Each row is a point on a landscape with many peaks, with its height.
A climber steps from a point to the highest of its 2 nearest points, and stops where none of them is higher. Distance is the straight distance between rows; heights are no part of it.
<93> h=6.69: 101; 125; 147; 108; 94; 140; 169; 101; 149; 136; 75; 68; 146; 137; 137; 106; 162; 146; 139; 126
<647> h=2.55: 100; 195; 140; 114; 146; 96; 87; 89; 157; 131; 147; 172; 95; 107; 127; 75; 95; 156; 150; 144
<519> h=5.54: 65; 145; 123; 119; 107; 125; 149; 78; 130; 136; 118; 143; 136; 94; 116; 71; 131; 138; 136; 127
<361> h=0.87: 152; 102; 118; 135; 164; 152; 150; 173; 107; 106; 117; 140; 156; 109; 134; 171; 157; 129; 136; 136
<89> h=6.13: 128; 104; 132; 133; 123; 121; 95; 127; 88; 135; 134; 102; 130; 87; 80; 119; 86; 110; 109; 118
<269> h=2.86: 179; 114; 133; 122; 139; 154; 90; 133; 128; 124; 162; 76; 128; 147; 120; 181; 74; 112; 113; 150
<154> h=4.70: 128; 127; 123; 120; 166; 110; 112; 123; 77; 117; 181; 176; 103; 91; 110; 143; 113; 92; 133; 116
<312> h=3.57: 120; 124; 121; 177; 93; 136; 103; 87; 167; 171; 81; 80; 162; 145; 104; 105; 99; 150; 91; 124
<948> h=3.92: 167; 118; 143; 58; 101; 121; 106; 152; 103; 181; 124; 94; 116; 161; 94; 161; 63; 84; 87; 131
<676> h=1.65: 111; 129; 139; 91; 123; 135; 168; 106; 185; 158; 95; 126; 141; 179; 170; 142; 152; 165; 160; 144
<850> h=1.80: 124; 141; 104; 98; 139; 139; 140; 112; 184; 170; 86; 155; 139; 150; 168; 136; 123; 185; 171; 151
<83> h=5.24: 137; 102; 146; 113; 126; 122; 89; 134; 78; 162; 129; 118; 125; 104; 82; 157; 55; 85; 123; 122
<541> h=5.26: 107; 116; 102; 104; 137; 140; 143; 131; 103; 130; 167; 168; 102; 120; 128; 150; 125; 101; 143; 134
<48> h=6.93: 134; 130; 130; 120; 74; 110; 133; 82; 133; 115; 106; 99; 154; 101; 126; 92; 106; 85; 121; 154
<765> h=3.04: 137; 167; 131; 132; 132; 115; 100; 118; 154; 107; 158; 146; 105; 103; 128; 67; 128; 143; 153; 130
<898> h=0.51: 103; 136; 100; 150; 137; 153; 81; 145; 106; 133; 184; 181; 66; 139; 132; 140; 124; 155; 120; 100
<420> h=3.33: 172; 108; 145; 102; 119; 133; 90; 140; 122; 156; 139; 63; 120; 177; 114; 159; 65; 116; 83; 133
<9> h=6.31: 82; 128; 144; 109; 95; 105; 144; 86; 99; 124; 139; 127; 105; 85; 97; 60; 122; 124; 137; 112
<510> h=0.15: 120; 140; 93; 127; 150; 156; 114; 196; 102; 99; 147; 164; 87; 108; 143; 117; 161; 143; 120; 107
<849> h=3.93: 110; 152; 135; 123; 147; 159; 104; 104; 153; 104; 134; 90; 136; 115; 140; 70; 104; 156; 119; 141
<651> h=0.57: 129; 98; 102; 172; 168; 170; 119; 123; 124; 120; 161; 149; 135; 128; 143; 182; 129; 126; 107; 134
<96> h=4.17: 133; 139; 134; 160; 177; 94; 120; 118; 86; 97; 166; 172; 145; 76; 103; 136; 126; 80; 127; 124
<882> h=2.64: 166; 154; 129; 120; 174; 128; 96; 172; 107; 79; 170; 149; 98; 101; 126; 140; 128; 122; 155; 126
<876> h=0.30: 107; 111; 93; 155; 158; 176; 97; 178; 94; 121; 143; 171; 84; 122; 123; 134; 155; 154; 98; 97
<293> h=4.47: 164; 119; 116; 183; 103; 83; 148; 189; 106; 117; 131; 193; 129; 111; 127; 165; 171; 132; 169; 126
<868> h=7.44: 98; 109; 137; 102; 84; 115; 135; 102; 89; 139; 130; 101; 125; 92; 80; 90; 104; 100; 99; 114
<527> h=3.99: 103; 200; 97; 141; 132; 102; 124; 115; 155; 120; 139; 204; 126; 108; 155; 97; 145; 126; 146; 137
<495> h=1.37: 122; 101; 121; 74; 133; 158; 166; 158; 133; 137; 138; 122; 96; 184; 164; 144; 162; 147; 139; 123
<497> h=1.22: 147; 77; 135; 90; 143; 152; 153; 152; 121; 162; 153; 135; 98; 173; 133; 176; 117; 121; 142; 125
<47> h=0.75: 166; 110; 131; 141; 97; 139; 136; 138; 162; 133; 121; 140; 115; 140; 150; 133; 120; 161; 199; 139
<859> h=4.54: 137; 136; 145; 83; 110; 137; 69; 154; 87; 174; 107; 111; 153; 127; 81; 164; 59; 81; 90; 113
<322> h=1.96: 101; 163; 75; 82; 155; 141; 122; 121; 171; 153; 98; 170; 115; 121; 174; 120; 116; 193; 142; 167
<252> h=5.06: 123; 160; 106; 180; 99; 89; 147; 169; 114; 95; 113; 187; 129; 108; 144; 119; 189; 135; 171; 124
<851> h=6.91: 155; 106; 143; 81; 128; 120; 161; 142; 97; 115; 95; 85; 176; 106; 118; 146; 113; 71; 106; 151
<698> h=5.75: 117; 106; 122; 61; 167; 155; 153; 141; 101; 129; 145; 133; 125; 118; 139; 155; 112; 81; 122; 144
<866> h=3.15: 137; 161; 111; 193; 161; 135; 103; 101; 153; 91; 163; 152; 147; 102; 134; 134; 126; 130; 122; 136
<205> h=3.05: 171; 115; 134; 176; 112; 136; 112; 116; 149; 111; 133; 95; 154; 113; 114; 134; 95; 124; 129; 143
<604> h=4.21: 92; 91; 154; 159; 162; 162; 125; 113; 137; 162; 113; 98; 126; 181; 123; 120; 146; 159; 58; 88
<74> h=7.98: 155; 129; 139; 110; 97; 93; 144; 120; 107; 92; 104; 101; 170; 87; 110; 107; 114; 65; 112; 149
<772> h=3.78: 156; 109; 124; 184; 108; 104; 157; 119; 118; 106; 127; 153; 169; 92; 107; 150; 135; 105; 162; 131
<909> h=2.99: 126; 129; 124; 147; 70; 117; 112; 108; 166; 179; 98; 86; 163; 179; 101; 138; 119; 125; 53; 114
<402> h=0.72: 151; 108; 127; 164; 178; 142; 117; 142; 109; 123; 136; 132; 173; 97; 118; 183; 117; 114; 113; 126
<502> h=1.62: 146; 201; 127; 197; 128; 87; 94; 152; 121; 128; 155; 185; 75; 160; 126; 109; 151; 147; 141; 125
<266> h=4.86: 114; 128; 91; 121; 110; 134; 144; 147; 122; 132; 156; 196; 90; 134; 154; 136; 140; 124; 162; 135
<754> h=3.46: 155; 150; 138; 107; 136; 147; 105; 130; 146; 79; 151; 105; 109; 111; 135; 78; 108; 142; 151; 130
<553> h=3.59: 101; 199; 105; 156; 162; 120; 95; 101; 169; 95; 141; 178; 155; 93; 161; 111; 135; 131; 127; 148
<150> h=1.16: 153; 95; 163; 92; 157; 118; 185; 157; 127; 113; 85; 61; 162; 161; 142; 170; 175; 113; 125; 120
<5> h=0.80: 97; 160; 104; 153; 100; 129; 83; 148; 136; 142; 163; 188; 49; 147; 147; 101; 126; 165; 141; 116
<843> h=3.34: 124; 138; 111; 121; 143; 107; 137; 139; 103; 72; 141; 167; 131; 81; 141; 97; 164; 99; 139; 127
<883> h=6.19: 133; 115; 124; 87; 155; 134; 148; 132; 100; 102; 125; 130; 151; 95; 133; 156; 110; 61; 130; 155
<103> h=2.21: 98; 95; 167; 115; 81; 103; 163; 103; 144; 176; 101; 59; 111; 188; 120; 124; 135; 148; 110; 102
<796> h=6.15: 113; 115; 136; 94; 92; 136; 155; 95; 137; 124; 103; 88; 142; 132; 131; 104; 128; 116; 128; 150
<472> h=1.51: 126; 119; 113; 100; 104; 152; 178; 136; 161; 130; 110; 154; 120; 175; 184; 150; 167; 146; 169; 147
<221> h=1.00: 157; 80; 133; 111; 171; 147; 173; 182; 129; 113; 96; 112; 154; 154; 156; 177; 175; 143; 132; 124
<169> h=3.75: 130; 169; 126; 169; 159; 93; 139; 119; 104; 85; 161; 192; 148; 83; 108; 117; 169; 90; 128; 122
<44> h=2.22: 87; 178; 111; 93; 138; 121; 104; 111; 164; 143; 132; 177; 96; 102; 159; 89; 99; 176; 139; 147
<697> h=0.90: 179; 91; 132; 127; 94; 131; 147; 112; 151; 136; 145; 126; 117; 148; 131; 166; 92; 126; 176; 157
<194> h=2.97: 150; 168; 119; 109; 182; 122; 114; 172; 103; 52; 164; 155; 128; 84; 134; 112; 144; 105; 133; 131
<486> h=1.89: 101; 83; 164; 95; 94; 111; 159; 124; 97; 172; 93; 50; 116; 167; 94; 129; 144; 144; 103; 91
<858> h=5.47: 120; 132; 141; 83; 118; 138; 143; 109; 152; 131; 126; 75; 138; 170; 146; 112; 108; 113; 92; 158
<206> h=5.21: 116; 107; 131; 128; 172; 144; 116; 144; 82; 114; 124; 107; 150; 78; 88; 113; 114; 108; 93; 113
<226> h=6.24: 129; 130; 116; 121; 112; 138; 157; 151; 127; 101; 107; 140; 111; 112; 147; 101; 181; 150; 164; 125
<506> h=4.40: 91; 162; 103; 121; 108; 104; 142; 115; 129; 136; 137; 219; 101; 119; 146; 96; 146; 121; 166; 131
<746> h=1.35: 146; 108; 165; 78; 125; 108; 157; 159; 107; 142; 71; 50; 148; 156; 120; 148; 149; 106; 117; 116
<627> h=2.23: 129; 208; 126; 179; 146; 111; 71; 127; 118; 96; 190; 192; 94; 145; 140; 139; 144; 137; 125; 126
<700> h=2.59: 136; 111; 113; 118; 51; 107; 118; 119; 127; 171; 113; 97; 156; 154; 75; 141; 102; 98; 52; 111
<638> h=1.10: 125; 176; 112; 167; 98; 100; 107; 159; 143; 145; 138; 186; 62; 147; 151; 97; 128; 157; 175; 112
<259> h=4.88: 77; 148; 127; 142; 142; 120; 111; 86; 154; 135; 97; 130; 154; 83; 106; 67; 126; 168; 143; 121
<536> h=3.53: 116; 56; 156; 156; 150; 157; 137; 123; 114; 173; 106; 93; 126; 167; 101; 153; 134; 142; 97; 86
<56> h=4.53: 126; 121; 118; 131; 169; 168; 114; 127; 121; 98; 140; 101; 137; 113; 127; 115; 120; 131; 96; 126
<307> h=3.03: 148; 70; 148; 160; 135; 153; 141; 121; 158; 165; 125; 97; 129; 177; 118; 149; 127; 159; 131; 112
<793> h=7.04: 86; 134; 158; 99; 124; 119; 167; 101; 166; 145; 75; 53; 145; 173; 158; 101; 166; 156; 89; 114
<824> h=2.66: 123; 82; 167; 147; 121; 135; 146; 114; 176; 183; 102; 81; 128; 201; 141; 140; 133; 155; 127; 109
<635> h=5.70: 112; 138; 98; 134; 82; 125; 162; 168; 112; 124; 90; 169; 104; 117; 159; 100; 193; 142; 179; 114
<568> h=1.58: 125; 118; 160; 64; 85; 95; 157; 142; 111; 143; 83; 43; 129; 164; 105; 126; 152; 108; 80; 108
<168> h=3.44: 145; 101; 128; 196; 106; 126; 142; 109; 141; 126; 113; 114; 169; 105; 114; 134; 131; 129; 151; 142
<308> h=4.08: 166; 111; 125; 163; 114; 90; 166; 144; 105; 121; 144; 182; 145; 89; 113; 175; 149; 111; 183; 131
<584> h=2.30: 187; 149; 146; 139; 176; 113; 78; 158; 103; 87; 178; 142; 135; 90; 114; 176; 104; 124; 149; 135
<334> h=6.96: 98; 123; 128; 116; 99; 153; 157; 107; 135; 129; 85; 125; 125; 127; 138; 98; 170; 167; 178; 122
<110> h=5.00: 109; 120; 132; 153; 160; 160; 121; 110; 154; 134; 122; 79; 142; 174; 143; 119; 136; 143; 58; 119
<924> h=4.24: 97; 134; 131; 177; 109; 127; 100; 79; 153; 147; 103; 113; 161; 97; 103; 87; 103; 149; 121; 123
<113> h=5.99: 99; 145; 145; 110; 141; 130; 132; 111; 172; 141; 97; 68; 164; 166; 158; 102; 133; 145; 70; 129
<360> h=2.71: 150; 173; 127; 207; 147; 110; 72; 106; 129; 94; 191; 177; 130; 121; 132; 163; 133; 134; 129; 130
<500> h=1.06: 163; 79; 144; 82; 118; 133; 161; 119; 124; 147; 126; 96; 110; 169; 130; 148; 106; 104; 155; 145
<148> h=2.67: 167; 123; 122; 147; 140; 148; 96; 104; 141; 106; 173; 103; 132; 123; 138; 164; 85; 117; 122; 163

For each start below, name the point where the climber stops.
<168> | <334>
<312> | <868>
<361> | <793>
<697> | <89>
<536> | <793>
<269> | <89>
<754> | <89>
<676> | <89>
